Each row is a point on a landscape with many valleys, with its height.
From any point a ball rolls to the lowest of the 2 points nearest to it. It stops when none of these is lower. Distance is the straight distance between rows; heights are no part of it.
<749>: [123 129 114 131 129 145 155 143 134  87 141 118 117 164 177 136 111 140
 112 136 126 140  82 101 133  88 124 165]  h=62.9
<442>: [153 139 163 134 164 157 184 132 113 114  91 156  89 144 138 130 134  76
 156 166  75 121 113 137 130 152  92 117]  h=35.0
<771>: [112 126 114 122 125 130 143 121 163 157 175 115 136 156 142 113 127 121
 118 177 111 124 109  92 159 146 101 145]  h=69.4
<740>: [124 112 129  91 120 144  83  77 165  81 159 147 160 143  97 143  90 126
 114 181 200 120 100 125  97 138 117 140]  h=43.4
<1677>: [ 84 118 147 134 128 153 136 133 102 151 132 121 109 120  59 137 139 158
 170 147 130 114  85 138 107  86 151 149]  h=71.9
<74>: [114 139 123 122 126 118 113 135 138 151 106 125 147 108 129 165 144 134
 128 141  79 176 100 106 126  73 103 140]  h=65.0
<1566>: [126 149 155 118 142  81 108  80 135 100 105  87 142 124 143 137  92  73
 116 145 120 145 105 162 177 126 118 113]  h=37.8
<852>: [ 99  86 150 138 122 198 163 124 123 129 112 111 178 129 133 165 135 148
 126 136 133 100  81  78 115  80 141 138]  h=63.4
<633>: [185 100 121  72  96 147 142 139 102  81 137 198  63 221 116 104 138 124
 108 162 178 184 126  68  68 114 113 136]  h=41.6
<931>: [162 176 112 140 124 110  92 116 118 132 149 175 101 174 120 100  75  99
 121 123 111 117 188 195 168 211 127  97]  h=73.1
<337>: [132  77 110  96 112 152 111 126 116 111 162 173 143 165 113 138 175 107
 114 150 118 123 102 113  50 124 161 124]  h=64.1
<456>: [121 125 137 153 162 144 182 172 129 130 122 114 103  99 161 131 191 133
 145 137  98  90 134 124 133 130 139 112]  h=26.6
<328>: [ 64  79 221 139 190 188 185 100 141  90 140 103 145 103 154 144 138 105
  96 126 160  91 133 137  69 114 133 101]  h=38.5
<495>: [137 135 115 118 139 142  66 112 162 107 152 113 147 143 157 133 156 137
  89 145 152 160 127  82 182 109 121 106]  h=32.9
<1432>: [123 105 147 131 133 121 109  74 141  92 124  75 183  75 142 162 118 147
  96 114 228 100 139 142 139 158 161 116]  h=79.8
<1231>: [ 95 205 146 166 157  98 106 174 120 165 128 110 115  78  99  63 106 112
 215  98 101 130 126 168 156 151 135 116]  h=30.8
<964>: [ 84 158 192 146 175 174 168 133 123 145 123  69 135  90  92 146 149 136
 144  98 120  97 138 132 206 111 129  86]  h=14.5
<959>: [103 159 141 164 150 127 116  83 172 143 113  72 161 113 119 133 119 153
 144 105 122 124 112 170 174 112 181  72]  h=58.2
<1449>: [122 129 117 119  96 106  61  99  91 124 163 150 175 119 101 152 107 140
  79 131 158  80 192 132 134 165 133 157]  h=77.7
<671>: [122  70 185 118 175 201 173 102 150  90 138 117  99 124 139 129 143  96
  92 156 148 116 141 135 103 143 116 115]  h=36.9
<1225>: [125 141 166 112 130 170 119  80 105  61 153 140 151 130  82 139  99 117
 111 104 163 106 101 134 141 136 118 152]  h=38.4
<1304>: [166 159  88  97 140 115 111 110 160  85 138 178  71 185 118 106 114 122
 112 153 125 150 160 145  99 144  87 116]  h=12.0
<1284>: [174 166  89 160 119 140 169 139 125 123 104 117  77 130 155  79  92 143
 169 104 117 124 121 140 147 169 140 130]  h=30.5
<1334>: [157 161 102 152 151 155 172 136 107 116 173 151  89 173 147  96 131 107
 144 153  93 109 110 149  95 165 160 106]  h=36.3
<1708>: [162 152 113 136 125 130  97 102 166 155 109  91 158 108 128 163 100 165
 142 116 141 130 106 140 177  91 147  94]  h=59.6
<1374>: [148 129 106  97 174 157 134 129 149  95 102 127  76 163 112 123 127 119
 118 167 121 136 152 173 119 134 106 135]  h=6.3
<529>: [156 166  69 104  99 110 145 190 118 121  68 146  82 133 141  54 138  95
 197 131  66 145 131 117 103 150 131 134]  h=70.9
<1210>: [113 183 139 143 163 108 129 129 121 107 127  85 116 138 150 117  99  79
 126 108 105 142 100 185 199 140 144  98]  h=36.6
<1391>: [123 150 128 150 148 102 125 137 154 166 172 114  99  87 133 126 126 133
 123 120 120 153 156 152 154 159  96 132]  h=14.4
<780>: [125 169  95 108 104  54  41 196 100 175 117 150  79  92 112  81  91 105
 160 152  97 150 173 156 132 115 120 167]  h=54.5
<1978>: [138 118 112 174 160 122 144 187 112 171  94 103 135 116 145 140 154 149
 157  98 109 111 122 142 151  99 129 148]  h=21.3
<1229>: [137 100  91 114  94  78  47 148 116 128 128 164 150 172 145 139  79 117
  97 108 131 135 123 139 112  75 113 176]  h=21.6
<908>: [ 72 125 158 138  94  74 101  46 137 163 156  84 185 104  95 108  69 151
 103 111 172  99 163 173  96 149 173 116]  h=54.2
<692>: [102 126 144 120 125 122 110  75 130  62 159 140 202 131 167 141 109 111
  89 124 153 114 101 128  65 147 150 147]  h=72.7
<1660>: [120  92 146 143 137  95  88 143  90 147 128 136 109 127  88 109 161 116
 116 112 123 147 141 143 122 122 126 175]  h=70.2
<1967>: [143 133 121 120  97 136 168 120 181 143 134 116  99 133 162  94 163 127
 142 151  88 146 110  78 150 127 104 108]  h=68.2
<701>: [126 166  94 119 131 122 160 159 117 164  87  72 132  59 151 132 115 126
 153 110  67 167 123 130 130 118 122 127]  h=56.6
<962>: [140 154 151 157 102  98 118  92 139 130 168 125 145 121 153 135 113 109
 115 123 147 140 118 131 212 184 126  95]  h=39.0
<475>: [108 152 166 162 160  88 153 120 183 168 145  84 122  59 132 151 156 154
 154 120 126 131 136 151 149 120 118 103]  h=18.4
<1816>: [128 118 101 120 110  77  97 118  95 158 108  87 137  98 126 147  95 137
 109 137 138 125 134 151 135 105 151 157]  h=46.4
<814>: [ 86  77 156 138 179 186 153 137 123 104 143  68 166 153 165 116 155  92
  82  98 133  99 104 110 143 101 131 109]  h=50.0
<523>: [125 144 110 135 143 143 153 177  89 128 136  80  65  97 128 104 133 108
 182 140 117 121  75 148 140 118 143 104]  h=28.8
<1752>: [144 183  89 140 141 104 100 189 122 143 135 155  70 118 157  95 147 125
 176 178 106 174 131 111 137 148  93 115]  h=14.3
<423>: [131 111 129 162  83 117  92  85 103 150 135 145 159 105 146 134  65 161
  97  91 136 140 173 150  79 151 146 162]  h=49.1
<1408>: [113 150 118 153 152 138 117 117  94 137 140 131 135 145  87 152  95 150
 139 153 112 112 116 160 107 127 154 155]  h=73.7
<837>: [ 91 181 159 164 166 108 167 169 120 169 137  94 126  89 117  94 141  91
 177 110  88 122 119 137 181 164 114 121]  h=28.1
<429>: [123 201 129 152 140 187 173 128 158 112 122 105 110 130 167 120 112 148
 144 112  92 139 110 130 192 135 151  97]  h=20.8
<1116>: [147 141 148 157 107  93  91  84 167 128 149  97 203 100 175 141 110 125
  87  71 187 132 130 123 216 150 143  86]  h=41.3
<1474>: [120  89 129 121 108 112  99 129 124 173 161 102 169 119  85 145 130 137
 136 128 166 117  91 103 161  82 114 132]  h=54.6
<91>: [ 98 115 182 134 143 198 156  83 124  76 159 110 166 145 115 139 120  98
 120 118 161  88  91 128 147 161 148  95]  h=38.6
<1578>: [121 153 144 138 146  92 127 129  77 154 111 116 101  84  97  99 136  86
 154 149  79 132 149 167 126 170 138 137]  h=32.0
<76>: [180 174  71 102 118 146 151 174  93 150 119 194  70 158 102  86 132 130
 162 146  77 182 174  95  78 172 109 129]  h=61.5
<300>: [139 123  95 115 108 128 143 140 163 180 129  85 128  97 107 149 101 165
 160 123 135 126  94 127 156  87 123 134]  h=58.1
<496>: [139 140 116 135 139 147 129 135 122 134 140 177 131 149 153 173 134 148
 123 167  90 177 123  99 103 122  90 137]  h=67.5
<679>: [ 99  74 134  95 103 134  98 130 112 121 122 182 191 138  75 166 127 139
 113 121 161 110 127 117  51 122 152 203]  h=77.9
<1346>: [100  77 172 131 165 187 177 188 110 156 126 136  83 107 127 156 169 126
 134 141 104 144 113 127  78  87 128 127]  h=54.1
<1203>: [ 69 124 188 156 150 140 166 102 120 128 125 101 196 107 107 171 148 161
 133 122 150  73 109 107 131  93 142 129]  h=60.9
<340>: [103 166 112 126 124 102 129 130  96 176  92  74 146  65  92 130 142 134
 141  79  77 143 141 143 131 100 143 112]  h=60.7
<1623>: [ 81 103 169 141 123 109  78  86  83 118 142 127 175 114  55 140 109 145
 120 117 185 117 121 140  94 107 142 157]  h=72.1
<285>: [133 122  90  96 106 152 174 145 164  92 112 150 114 192 174 126 137 151
 105 157 112 154 121  69  86  95 135 157]  h=58.9
<1886>: [138  81  87 101  96 125 100 130 106 162  94 145 136 176  99 112 123 135
 118 160 116 142 145 135 109 129 164 188]  h=57.7
<29>: [102 146 168 161 163 123  79  93 151  90 119 125 151 133 126 144 145 137
 120 154 149 118 122 137 165 106 160 136]  h=17.7
<93>: [161  82  95 115 106 112 107 132 129 134 115 136 109  96 151 139 189 165
 102 134 146 166 157  97 120 125 132 144]  h=46.6
<1390>: [161 167 148 147 110 104 142  63 161 101 129 184 122 133 151 145 108 109
 132 129 111 138 139 169 135 205 120  92]  h=55.6
<1212>: [131 115 142 149 130 128  82  88 140  99 178 142 167 110 161 149 144 121
  93 138 160 140 125 104 145 162 111  89]  h=36.7
<394>: [135  65 138  85 139 209 158 164 154  79 113 139 103 165 149 134 172 114
  96 156 159  86 128  74 144  84  86  95]  h=32.8
<1418>: [178 112 115 169  93 116  98  94 122 123 146 178 128 142 183 108  70 147
  99 100 142 160 163 136  91 158 111 148]  h=44.9
<141>: [ 71 100 206 132 153 171 168  84 147 121 120  37 173 112 119 123 130 115
 117  91 184  89 107 131 182  80 147  57]  h=47.2
<1664>: [164 103 120  95 117 157 158 120 139  83 137 170  91 208 143 110 138 120
 121 185 160 153 112  60 104 124  87  81]  h=38.0
<1635>: [109 146 137 132 151 101 118  85 149  95 141  80 183 105 124 187  93 141
 102  88 193 104 135 191 163 149 150  82]  h=80.0
<1619>: [159 154 123 181 114  91 102 116 121 138 131 137 147  97 159 146  98 150
 105  65 130 114 185 160 166 160 127 121]  h=41.1
<1265>: [169 118  90  93  93  82 110 174  83 144 116 217  81 154 119 123 154 127
 123 130 104 158 191 130  66 153 129 163]  h=66.9
<1511>: [ 73 141 165 135 149  49 181  90  97 138 135  52 178  95  91 143 150 144
 144  78 168  80 110 152 154  95 129  59]  h=81.2
<1692>: [139 206 122 157 159  90 132 173 149 177 139  65 151  82 149 123 109 125
 161  78 129 135 111 138 223 102 139  92]  h=24.6
<1075>: [146 104  93 108 112  55 136 150 173 164 119 111 149  94 144 139 154 129
 118  75 109 121 138 133 124  98 104 160]  h=68.7
<1279>: [136 138 149 119 157 154 118  92 181  62 107 136 163 150 164 154 131 123
  76 146 184 128 165 112 183 169 103 116]  h=41.9
<1444>: [ 90 156 146 136 121 131 100  78 122 138 143 110 197 112 114 161 123 132
 111 125  87 142  97 106 129 110 134 133]  h=60.8
<559>: [165  89 119 101 109 105  67 120 135 108  92 179 144 180 114 135  96 119
  99 127 147 153 141 120 113 108  72 172]  h=12.3
<1066>: [116 178 112 123 192 182 149 168 145 109  89 118  75 149 128 125 136 137
 146 165  83 126 150 156 136 118 133 123]  h=11.3
<1150>: [153 208  89 131 114 106 129 133 147 145 120 160 120 116 143 158 107 148
 163 146  82 139 120 115 168 145 101 114]  h=46.3
<438>: [144 158 100 141 129  97 132 126 101 132 110  74  92 108 144  88  73 107
 136  98 113 138 139 178 162 152 150 129]  h=34.5
<555>: [156 132  83 116 116 103 128 187 102 120 102 176  72 129 119 101 169 123
 169 121  86 136 132 146  71 135 149 144]  h=69.2
<1410>: [138  90 107 115 154 154 154 177 172 122 118 128 101 138 149 145 180 132
 120 145 131  87 127 112 157  96  90 113]  h=29.8
<50>: [149 202 105 171 131 115  94 128 142 140 138 162 140 129 149 160  83 150
 135  93 102 138 148 153 177 151 106 108]  h=43.6
<1671>: [116 128 164 167 110 105 136  52 104 157 138 112 156 119 109 118  60 125
 118 110 139 114 161 186 104 181 162 141]  h=52.5
<583>: [125  78 128 139 112 141 124  94 123 141 166 119 165 138  99 110 125 133
 118 120 165  95 112 108 126 153 136 152]  h=50.5
<228>: [113  63 170  96 161 210 161 114 177  84 117 125 114 131 163 132 134  90
  95 155 155  74 113 125 119  96 112  65]  h=35.4
<1440>: [167 142 108 149 112  99 105 139 106 132 105 169 147 115 155 153 131 145
 101  85 100 139 180 117 125 148  90 163]  h=35.8
<705>: [142 119 151 157 127 103  51  92  91 124 137 161 110 131 116 101 125  99
 106 128 125 136 172 162 122 151 132 143]  h=71.6
<1303>: [ 90 164 169 195 158 138 139  97 128 134 150 100 131 125 109 136 105 144
 159  74 140 140 106 197 154 153 169  58]  h=57.3
<685>: [115  83 148 141 122 106 123  85 120  82 126 108 152 128 149 120 135 118
 110 119 141 117  95 143  65 107 160 157]  h=71.0
<1259>: [136 144 129 172 188 125 123 165 127 143 142 137  86 125 154 136 130 127
 147 160 126 153 115 144 153 141  95 130]  h=10.3
<1010>: [144 181  94 138 117 108  83 147 137 146 141 135  86 150 144  70 105 140
 127 159 114 173 150 104 173 133 111 148]  h=19.8
<1646>: [ 96 145 156 129 150 151 159 100 124 121 145 112 144 104 119 176 131 111
 138 135  90 122  89 133 141 119 111  83]  h=57.6
<1562>: [180 146  84 110 112 107  77 127  88  78 119 176  67 181 133 112 111 140
  93 143 150 171 176 106 129 135  86 109]  h=18.6
<1711>: [125 128 151 137 171 152 101 102 162 100 112 146 113 163 119 128 135 130
 117 188 141 140 131 138 127 129 126 149]  h=11.9
<732>: [ 79 158 109 120 129  89 114 179  98 193 148 101  82  64  86 101 123 142
 166 120  97 173 135 156  86 118 143 154]  h=59.7
<1204>: [ 89 127 216 141 147 179 176  97 171  83 112 115 145 128 145 129 143  93
 122 116 124  69 111 129 179 120 132  98]  h=37.4
<1703>: [176 171  62 119  77  77 117 162  99 156 118 198  88 154 127 103  99 132
 167 154  93 138 162 106 106 165  80 126]  h=58.7
<729>: [ 90 125 120 108  91 106  69 107  96 125 134 152 160 124  84 162  97 161
 106 128 140 123 141 144  68 104 167 188]  h=75.1
<125>: [132  94  88  95 144 174 112 119 134  73 153 153 181 166 156 150 156 119
  73 157 155 114 142 108  48 159 145 123]  h=60.6
<1102>: [151 136 170 155 116 123 142  36 125 107 161 181 149 133 116 124  85  98
 118 108 133 111 150 182  93 213 148 118]  h=54.3
<1771>: [ 67 135 191 144 136 121 172  67 145 130 152  51 195 112 106 120 108 136
 105  69 183 119 131 142 169 136 143  98]  h=46.0
<39>: [158 130  95  83 108 142 172 191 173 130  53 157  75 177 147 112 153 144
 168 146  96 166 124  51 122  79  76 103]  h=49.6
<1604>: [138 142  96 166 103  58  82 146 105 223 129 112 158  88 142 131  98 148
 149 112 116  87 167 156 152 135 150 110]  h=22.0
<1955>: [148  72 100  58  98 142 156 177 125 147 129 190  88 216 114 136 134 131
 122 178 143 197 128  85  75 123 102 139]  h=45.1
<1397>: [159 145 107 119 116  95 103  90 113  91 106 124 138 144 145 136  95 118
 107 145 122 115 129 143 155 140 137 134]  h=40.8
<817>: [188  80 123 105 116 144 152 132  84  99 139 216 108 166 118 119 181 105
  98 117 130 141 160  91  61 157 129 160]  h=44.2
<899>: [141  84  87 100 130 152 136 166 118 146  92 141 109 160 103 152 160 144
 138 169 122 123 133 127 111 117 148 154]  h=61.7
<1901>: [ 91 172 132 178 113  37 104 108 107 184 162 105 160  84 108 144 115 183
 151 106 141  79 148 154 141 133 164 101]  h=28.3
<882>: [146  80 106 114 124 169  99 124 142  82 136 155 179 152 151 126 164 136
  83 100 163 114 133  84 103 155 114 135]  h=57.9
<1712>: [154 118 138 123 131 178 195  91 113 103 180 164 126 168 123 107 135  85
 118 149 116  91 103 109  83 159 147 130]  h=41.7
<191>: [126 137 112 102 136  82 146 128 179 141 138  75 164 138 142 124 133 109
 109  94 109  92 124 133 177 103 114 149]  h=70.7
<1094>: [147 118 118 141 127 139 144 121  96 119 169 123  92 131 133 111 113 112
 154 128 126 121  81 150 111 144 139  93]  h=32.1
<812>: [ 92 105 152 136 157 126 109  99 123 132 134  62 133 121 117 117 157 112
 119 163 144 117 103 132 160  99 164 115]  h=23.1
<1198>: [116 125 131 106 121 204 172 132 132 113 130 120 112 122 134 139 138 138
 112 158 114 118  97  90 122  98 141 133]  h=65.6
<557>: [140 174 145 155 130 166 171  98 145  94 123 127 103 143 135  98  93 135
 141 107 106 142 122 151 159 166 147 147]  h=25.5
<216>: [170 171 115 118 113  79 142 134 163 137  73 125 112  88 148 135 122 128
 177 158  93 144 104 111 166 110  87 102]  h=48.8
<646>: [118  40 136  94 132 143 103 150  96 115 131 131  99 138  79 125 183 118
 118 108 165 140 120 135  98  99 149 164]  h=68.5
<383>: [120 160 166 166 138 132 131  76 147  85 149 143 146 131 139 150 132 121
 136 103 117 120 102 172 128 159 142  76]  h=56.5
<620>: [ 89 121 153 111 119 117 151 131 121 139 157 107 167 113  97 155 155 125
 121 112 127  81  92  81 167  91 106 147]  h=58.3
<443>: [ 95  98 180 147 125 148 166  98  94  85 134  77 111  95 149 115 145 126
 125 113 137 121  78 123  97  81 170 116]  h=69.1
<1145>: [103  92 165 139 115 171 179 102 101 127 159 128 148 144  90  95 154 107
 133 112 125  88  98 102  94 133 157 151]  h=46.7
<117>: [125 157 117 148 133 120 130 157 109 165 188 152  86  86  76 109 140 133
 156  92 110 125 142 142 117 160 104 136]  h=21.5
<507>: [144 136  82 158 144 106 125 187 122 149  94 131 131 146 180 138 140 136
 125 108  90 146 149 114 136 126 104 172]  h=28.5
<480>: [147 136 134 108 109 140 103  98  97  98 154 164  89 129  70 122 103 115
 122 132 135 149 108 135 128 119 102 156]  h=32.3
<1620>: [116  97 158 127 157 214 122  80 176  83 142 117 177 147 117 116 112 117
 103 119 193 111 127 127 121 184 133 122]  h=39.7
<499>: [137  96 103  58 121 163 162 182 167 155 103 148  58 188  96  97 150 121
 125 169 108 173 140  98 107 117  93 152]  h=47.3
<515>: [107 144 153 123 131  77 149  92 119 105 148  96 144  66  94 166 137 131
 132  89 159  87 125 170 160 130 120  87]  h=80.5
<910>: [126  98 132  65 111 161 193 146 175 107 107 151  87 159 174 130 164 112
 102 165  90 148 109  72  94  90  84 111]  h=54.9
<1086>: [181 167 115 120  74  97 136  95 135 120 114 199 100 168 125 101 110 145
 141 166 113 142 167  81 131 174  82 125]  h=55.7
<1115>: [151 194 123 172 135  53  84 163 127 167 114  98 126  97 152 103  97 118
 170  99 128 111 131 172 218 134 156 101]  h=21.1
<1008>: [ 72 147 164 162 159 135 186 148 106 172 156  95 128  95 106 110 140 117
 151 110  76 136 117 126 123 129 120 151]  h=23.7
<349>: [146 108 116 106 115 142  80 143 109 100 145 188 110 175  97 139 119 144
 100 151 173 162 142 113 108 113  99 180]  h=22.1
<1789>: [126  79 112 149 135  93  54 124 148 130 146 135 162 151 150 138 117 128
 110 113 157 143 115 146 102  99 116 132]  h=28.9
<149>: [115 159 140 153 108  94  83  87 100 136 161 156 171 124  89 163  83 127
 125 121 143  70 146 165 161 171 137 114]  h=76.9
<857>: [147 116  51  70  59  77 110 190 141 169 119 151 116 143 139 124 156 145
 129 100  94 171 139  92 121 105 120 145]  h=59.3
<479>: [ 80  91 126 119 152 177 148 102 166 119 152  82 203 126 141 155 126 148
  94 112 151 102 128 126  78 130 136 118]  h=43.7
<1081>: [129 166 142 174 125  92  68  98  90 134 151 140 107 138 142 108  71  98
 118 124 113 130 171 204 141 176 165 113]  h=72.4
<493>: [136 107 134 113 143 170 112 101 138  90 126 119 163 141 104 163  83 118
 119 150 184 112  92 124 167 120  96 140]  h=41.2
<684>: [111 168 155 161 145 167 180 148 152 145 108  75 121 109 123 116 113 148
 176  93 109  94 105 135 198 110 151 114]  h=17.1
<1514>: [122 115 101  60 111 157 183 205 161 134  78 146  85 141 154 137 157 133
 148 147  62 152 103  99  98  66 111 126]  h=52.1
<143>: [162 113  90 138  93  98  91 143  63 157 101 124 102 130 131 127 103 132
 142 170 124 142 118 132 120 123 160 158]  h=51.5
<1137>: [165  48 115  87 104 166 168 137 134 120 108 157 101 119 138 139 192 133
 108 130 135 149 149  89  96 131 105 117]  h=42.3
<1541>: [135 108 129 114 118 136  51 102  78  99 123 148 214 126 126 144  96 106
  80 125 187  96 154 107 119 179 121 154]  h=78.5
<385>: [129 101 107 109  60  54 107 154 123 174 136 145 141 101 132 132 140 132
 134  94 110 143 104 104 122  85 121 167]  h=64.8
<162>: [161 154  88 145  96  86  91 141 131 130 149 183 110 128 170 143  82 159
 103 117 121 164 170 110 115 132  71 143]  h=41.0
<1496>: [127 119 142 123 136 173 162 181 104 159 114 161  68 129 140 128 158 113
 155 183  76 185 101 107  70 112 120 118]  h=56.0
<51>: [ 94 120 175 160 115  91 119  90  91 147 146 101 129  97  66 115 114 155
 163 109 160 122 100 148 122  94 143 131]  h=69.9
<801>: [ 63  77 185 117 167 195 140 115 182 105 150  68 194 138 149 105 139  98
  97 112 186  71 110 112 148 112 134  86]  h=48.0
<516>: [173 132 111 113  62 107  97  85 140 109 107 136 153 149 143 113  93 146
 120 116 148 116 125  90 168 124 113 139]  h=46.5
<331>: [101  74 176 108 145 203 197 145 119 131 146 160 102 135 102 142 162 116
 126 121 119 139 116 127  28  90 150 153]  h=52.0
<407>: [148 112 115 105 112 123 178 151  96  99 135 159  73 144 123 109 165 104
 150 129 103 106  97 132  60 121 170 158]  h=71.2
<1555>: [122 116 152 109 153 213 138 106 200  67 138 122 152 141 155 133 145 143
  91 147 180  92 150  99 160 152 126  97]  h=40.9
<1030>: [102 131 122  91 112 127 187 209 118 126 138 123  67  95 128 120 168 129
 158 123  98 129  88 113  91  89 156 157]  h=69.5
<566>: [101 182 160 185 166  73 149 121 125 176 111  73 160  64 136 163 114 152
 141  87 134 130 169 171 168 155 137 103]  h=21.4
<1618>: [ 90 145 101  91  84 101 147 176  88 161 152 126  97 100  84 125 144 155
 150 100  94 156 112 128  76 103 169 174]  h=64.9
<1934>: [125 139 155 118 104 166 165  93 174  85 129 119 108 126 169 108 153 132
 124 173 111 114 109  85 151 125 146  93]  h=67.2
<492>: [126 137 166 128  93 102  75  55 148  77 133 130 169  97 132 133  77 140
 102 129 212 106 140 143 143 160 147 153]  h=79.4
<156>: [143  95  95  95 128 100 127 190 122 148  97 106  82  89 147 136 186 143
 116 111 126 178 145 119 126  93 146 157]  h=50.1
<980>: [100  77 130 108 160 158 146 127 154 127 146 124 149 140  94 143 155 125
  99  96 119 113 148 144  73 118 126 157]  h=46.9
<1033>: [157 146  73 167 145  86  97 201  90 192 117 119 117  96 134 130 116 152
 163 107 131 105 150 155 154 124 127 131]  h=12.6
<215>: [134  87 146 100 160 193 131 139 158  82 136 163 129 177 134 150 154 118
 107 199 175 120 131  79 129 130  70  99]  h=35.3
<1898>: [163 138 122 125 139 157 186 165 111 118  75 156  72 151 147 109 150 128
 140 156  94 143 158  95 119 146 105 150]  h=31.7
<290>: [ 92 138 156 150 171  99 154 163 133 169 122  61 120  74 112 153 154 163
 163 120 145 118 106 141 145  56 136 104]  h=22.7
<1368>: [116 158 112 143 108 100  66 122  97 165 142 155 139 138  72 126  96 142
 153 135 107  83 144 160 136 124 148 152]  h=75.5
<441>: [158 124  61  90 109 105 147 186 105 154  90 107  87  70 139 147 128 141
 141 126 104 177 146 144 100 126 117 145]  h=53.4
<1630>: [159 168 102 166 168  81 135 192 134 148 104 107 114 109 160 120 117 114
 177 123 132  94 132 172 196 157 122 115]  h=18.5
<832>: [139 122 188 148 162 173 172 116 172 106  86 148 129 149 155 148 140 105
 133 152 110 103 122 121 178 137  92 114]  h=36.4
<45>: [106  80 129  97 137 203 107  87 165 103 124  86 208 120 122 127  91 126
  97 110 189 123 112 119  65 159 133 131]  h=41.4
<509>: [101  81 169 126 163 184 172 113 162 115 135 153 153 152 121 149 114 119
 122 144 138 103 103 140  43 117 123 166]  h=49.5
<272>: [181 131  86 121 134 137 111 141 103 106  70 138  91 145 146 123 140 136
 121 144 114 175 149 100 139 130  95 109]  h=25.9
<545>: [ 65 138 192 162 159 178 189 119 127 158 150  82 151 117 123 117 163 111
 121 120  76 109 142 109 162 135 138 115]  h=18.0
<847>: [177 107 117 134 113 177 119  94 145  89 119 162 155 180 152 104 140 132
 112 133 159 135 144  67 142 171  99 118]  h=55.3
<1128>: [142 106  68 113 136 183 135 152 131 172 137 123 106 143  89 137 135 138
 143 149  99 140 123 140 113 129 132 102]  h=63.6
<1228>: [102 122 157 162 118  86  99  73 167 143 150  78 211 116 144 113 105 138
 116  70 186 112 117 130 158 122 152 115]  h=43.8
<737>: [177 128 115 129  57 122  88  81 128 101 123 193 150 184 140 100  99 135
 120 150 159 125 155  67 134 170 108 131]  h=51.7
<262>: [148 167  99 114 104  43 110 152 139 154  74 129 110  98 147 113 134 113
 160 156  83 130 144 135 135 120 125 157]  h=51.6
<870>: [183 141  73  82  91 119 148 182  87 128  86 222  76 198 112 120 155 146
 143 141 105 178 182  90  60 137 123 133]  h=64.3
<905>: [114 137  90 110 108  64  75 204 106 196 133 124  84  87 111 124 105 142
 158 147 120 159 125 157 117  94 145 169]  h=56.8
<975>: [ 96 128 132 137 122 122 140 120  68 114 113  66 143  82 109 137 159 153
 130  86 119 128 107 131 116  77 173 110]  h=65.9
<111>: [ 91 179 107 169 130  56 107 170 133 177 121  97 121  81 122  65 128 128
 206  88  89 114 108 164 115 107 151 124]  h=35.1
<1134>: [135 157 100 138 125  95  61 128 145 152 129 100 138 134 155 115 138 145
  93 163 131 159 158 106 181 101 139 141]  h=26.9
<540>: [110  37 123  76 112 156 135 177  92 137 150 164 120 154  99 165 198 117
 124 130 148 144  87 111  78 107 171 132]  h=66.7
<1213>: [119  98  87  84 104  99 149 195 181 172 101 151 126 154 148 135 176 131
 142 124  76 166 113 108 109  83 120 153]  h=55.2
<666>: [144 132 140 115  88 122   9  82 123  85 128 151 191 118 134 128  56 130
  86 106 218  92 164 130 146 155 129 123]  h=79.0
<546>: [140 132 132 134 161 150 162 161 112 151  91 127  77 124 103  80 150  80
 174 160  65 126 131 161  94 155 130 130]  h=35.2
<321>: [182  90 121 111 126 163 179 125 114  93  82 182 111 188 155 119 172 113
 100 133 112 154 162  82  79 149  95 133]  h=37.6
<1749>: [127 113 142 143 156 124 126 152 131 169 108  57  88  92 115 105 146 124
 169 158 140 132  91 137 180  93 143  97]  h=26.2

For each start below, name the point where the ball stops.
<515>: <51>
<1511>: <1259>
<1030>: <1033>
<499>: <1033>
<801>: <1259>
<705>: <964>
<908>: <1259>
<1703>: <964>

Call two points neighbours if one is among the 2 nearest of the other. Go from one point of each pair to the other, from neighbour to neighbour, staying as low as possible. Name the highest point that can't be avoided.
<1671> and <51>: <1511>
<1374> and <1259>: <1749>
<1033> and <1374>: <1901>
